Each scene shows the same named points in several views. A view is turned or mirrored, shifted and resized as a whole, has a little noise and may leave points out.
In the rows, zero is written as 100.

Scene 1
View 1
Vubas:  87 104 114  99 108 115  93  88  95 109  84 113 103 125 106 111  95 109 100  97  95  92
gan:  98 104 108  97 109 119 101  82  93 112  89 115  99 134 100 107  92 105 110  85  89  95
Fozo: 123 120 108  98 113 124 107 100  95 100 108 102 100 127  68 103 111 105 106  79  94 122
pup:  95 111 111 101 108 116  95  89  93 107  90 110 103 127  97 110  98 106 103  91  90  97
lepop:  89 114 112 107 109 116  97  91  96 102  88 112 100 132 101 118 102 108  96  98  91  92
tad:  95 111 113 101 109 117  96  93  95 104  90 109 103 125  95 112 102 108  99  94  95  99
somi:  99  99 120  91 114 119  99 101 101 104  96 108 103 118  91 105 104 114  94 100 117 111
Paf:  73 110 125 105 110 109  79 105  98  98  81 105 112 105 105 119 109 117  80 118 108  95
Detub: 123 101 120  80 115 121  90 110  93 112 102  95 120  89  66  84 106 109 109  86 111 135
zus:  99 133 112 114 109 115  92 104  94  92  97 101 104 119  82 121 118 108  89  97  87 106
budi: 112 112 102  98 109 121 105  81  90 111  96 112  98 138  88 104  93  99 118  73  79 102
suve:  75 101 117 103 109 113  92  89  98 105  80 116 101 128 116 118  96 112  91 108 102  84
vaba: 113  98 118  85 115 124 104 103 102 105 103 105 104 116  80  98 106 113 100  91 119 122
rabim: 104 107 115  96 114 120 103  99 100 102  99 107 101 125  86 107 107 111  97  93 108 111
kig: 108 141 102 122 110 121 110  95  96  87 105 105  89 148  80 127 119 104  92  86  79 101
ruvak: 100 104 119  96 114 121 106 102 105  98  99 108  98 128  92 111 109 115  90 100 119 111
tefa: 121 114 112  93 114 124 106 102  97 100 108 101 102 121  70 101 111 107 103  83 103 124
lamen: 110 137 103 117 110 122 110  95  96  90 106 105  90 146  78 123 116 103  96  84  80 103
bugam: 109 120 102 103 108 121 104  84  89 107  96 110  98 137  86 108  99 100 113  76  76 101
mal:  99 108 125  96 115 118  94 115 105  95 100 101 108 107  83 109 118 118  82 109 125 119
Kis:  92  88 123  85 112 116  91  99  98 113  87 109 112 107  99  99  97 114 100 102 116 108
View 2
suve: 118 121  91  61 109 104 131 131  97  80 142  91  91  97  70 120 113 111 128 106 100  71
kig: 123 101  65 100  86 110 122 113 107  77 100  87 142  89  91  98  81  84  93 137  95 109
pup: 124 112  80  91 109 109 107 123 100  87 123  95 102  93  89 123  96 105 120 103  93  81
somi: 130 122 101  73 123 108  98  98  97 102 108  93  86  92  92 113 125 101 137 119  97  91
tad: 121 113  82  86 110 109 110 117 101  87 120  94 100  93  90 118 102 105 120 110  96  85
rabim: 129 116  90  86 117 110  98 101 100  97 103  92  98  92  95 111 111  98 124 121  95  96
Detub: 117 107  93 108 142 120  54  78  98 115  82 110  65  88 129 121 118 108 127 108  93  94
Kis: 121 122 100  74 131 109  94 105  95 102 120  99  68  95  93 125 125 113 140 101  97  77
lamen: 127 102  67 103  89 110 115 113 107  81  98  88 138  89  93 102  81  85  97 133  93 108
bugam: 136 109  69 114 101 110  96 126 104  89 112  92 121  93  94 124  76  97 114 102  85  89
mal: 107 112 101  67 126 112 103  81  99  96  96  99  78  89 101  99 136 102 122 135 107  99
Fozo: 133 107  79 114 111 114  79  95 103 102  86  94 113  88 111 110  93  90 113 123  89 107
zus: 100  97  73  90 105 113 117 104 104  77 105 100 106  88 100 102 100  99  93 130 104  96
Vubas: 123 117  85  80 112 108 113 127  99  86 133  93  94  95  83 124 104 109 126 101  95  75
lepop: 120 112  80  80 104 107 121 124 101  81 127  93 106  94  82 117  99 104 117 112  97  83
View 3
kig: 106  92  93  94  99 104  83  97  87  80  90 128 115 116  95 100 103 109 134 115 124 120
tad: 101  91  99  99 103  99 106 111  97  92 105 104  92 119  87  99 100 116 110 100 124 107
vaba: 112  93  99 103  98 100 113 121  94  63 119  90  92 109  82  96  79 112 119  86 123  96
Detub: 112  89 107 124  87 111 115 116  98  55 121  74  96 108  84  95  72 125 113  87 111  79
tefa: 115  93  98 107  92 105 103 112  93  61 111  96 105 106  88  95  81 115 127  98 120  99
Fozo: 116  93  96 107  91 107  99 107  94  65 107  99 111 104  90  94  84 118 130 106 120 102
gan: 107  93  93  94 104  98 114 115 104 103 107  99  93 108  86  92 102 120 110 111 129 112
Vubas:  98  90  99  96 107  97 113 114 101 103 106 102  85 121  85  98 104 118 102 100 127 109
ruvak: 105  93 100  93 105  96 107 118  90  73 111 105  88 119  84 101  88 104 117  84 127 106
Kis: 100  90 104 102 105  97 122 124 100  85 118  87  76 120  80  99  90 116  99  82 123  95
suve:  92  90 100  88 115  92 112 116  98 108 105 109  77 130  84 102 109 112  97  92 129 112
budi: 114  94  89  99  97 103 110 110 104  97 106  97 106  98  89  88  98 124 119 123 127 112
mal:  99  90 109 104 102 100 103 116  86  60 112 103  85 129  84 107  84 105 113  71 118  95
bugam: 112  92  92 100  96 104 104 106 101  96 102 102 108 103  91  91 100 124 120 122 125 112
Paf:  83  86 112 101 110  99 104 111  92  92 103 110  76 144  85 111 105 112  94  77 117 100
somi: 104  92 102  98 104  97 112 120  94  75 114  97  85 118  83 100  88 110 111  84 124 101
View 4
kig:  95  53 111 142 116 122  93  95 119 126  99  99  99 115 144  93  92  71 103  56 117 114
suve:  96 124  68 120 120 125  87 122 125 106 125 101 147 128 115  90 106 124  73  94  82 107
lepop:  99  95  82 126 121 127  91 112 115 109 110 100 131 122 120  87 101 107  83  79  93 101
budi: 107  66  65 132 137 149  99 100  98  71  95  79 117 116 112  89  89  88  98  49 106  80
vaba: 116  86  82  87 118 104 106  88  93  71  57  95 137 109  94  77  82 105  99  99 113 123
Detub: 131  67  93  73 127  99 103  89  63  71  27 105 143 104  73  54  80 114  96 104 104  94
Fozo: 114  51  98 109 125 116 104  85  89  86  59  94 116 107 107  77  82  84 106  72 118 105
zus: 103  69 117 123 115 106  89 104 105 135  86 115 121 115 123  76  96  97  88  83 101 104
Vubas: 103 105  70 119 125 129  92 116 109  96 108  98 141 123 108  85 101 117  79  84  87  95
lamen:  98  52 106 137 119 123  95  94 115 117  96  97 102 114 137  90  90  72 103  56 117 110
somi: 109 101  79  95 117 107  99  99 105  87  76  98 142 115 100  80  90 113  90 103 103 122
pup: 106  90  77 122 126 130  92 110 104  95  99  97 133 120 111  82  97 108  84  76  94  91
Paf: 101 120  97 107 109  99  83 122 114 133 103 123 153 124 110  75 107 132  67 115  78 112
gan: 104  92  62 123 131 141  96 108 106  79 104  87 133 122 108  88  96 105  88  69  96  89
Kis: 113 114  67  90 122 113  97 109  97  79  79 101 156 118  88  74  94 129  81 110  90 107
rabim: 108  87  85 103 119 112 100  97 104  90  78  97 131 114 107  83  89 102  95  91 108 118
tefa: 116  61  96 100 122 108 106  85  90  83  53  96 122 107 102  76  80  90 105  83 117 112
ruvak: 104  98  85  99 112 105 101  97 114  92  82  98 134 115 110  88  88 105  95 100 109 134

Which points are out of place in each view (at most two, in the order of its rows)? Write none if all are in place.
view 1 -> none
view 2 -> somi
view 3 -> none
view 4 -> budi
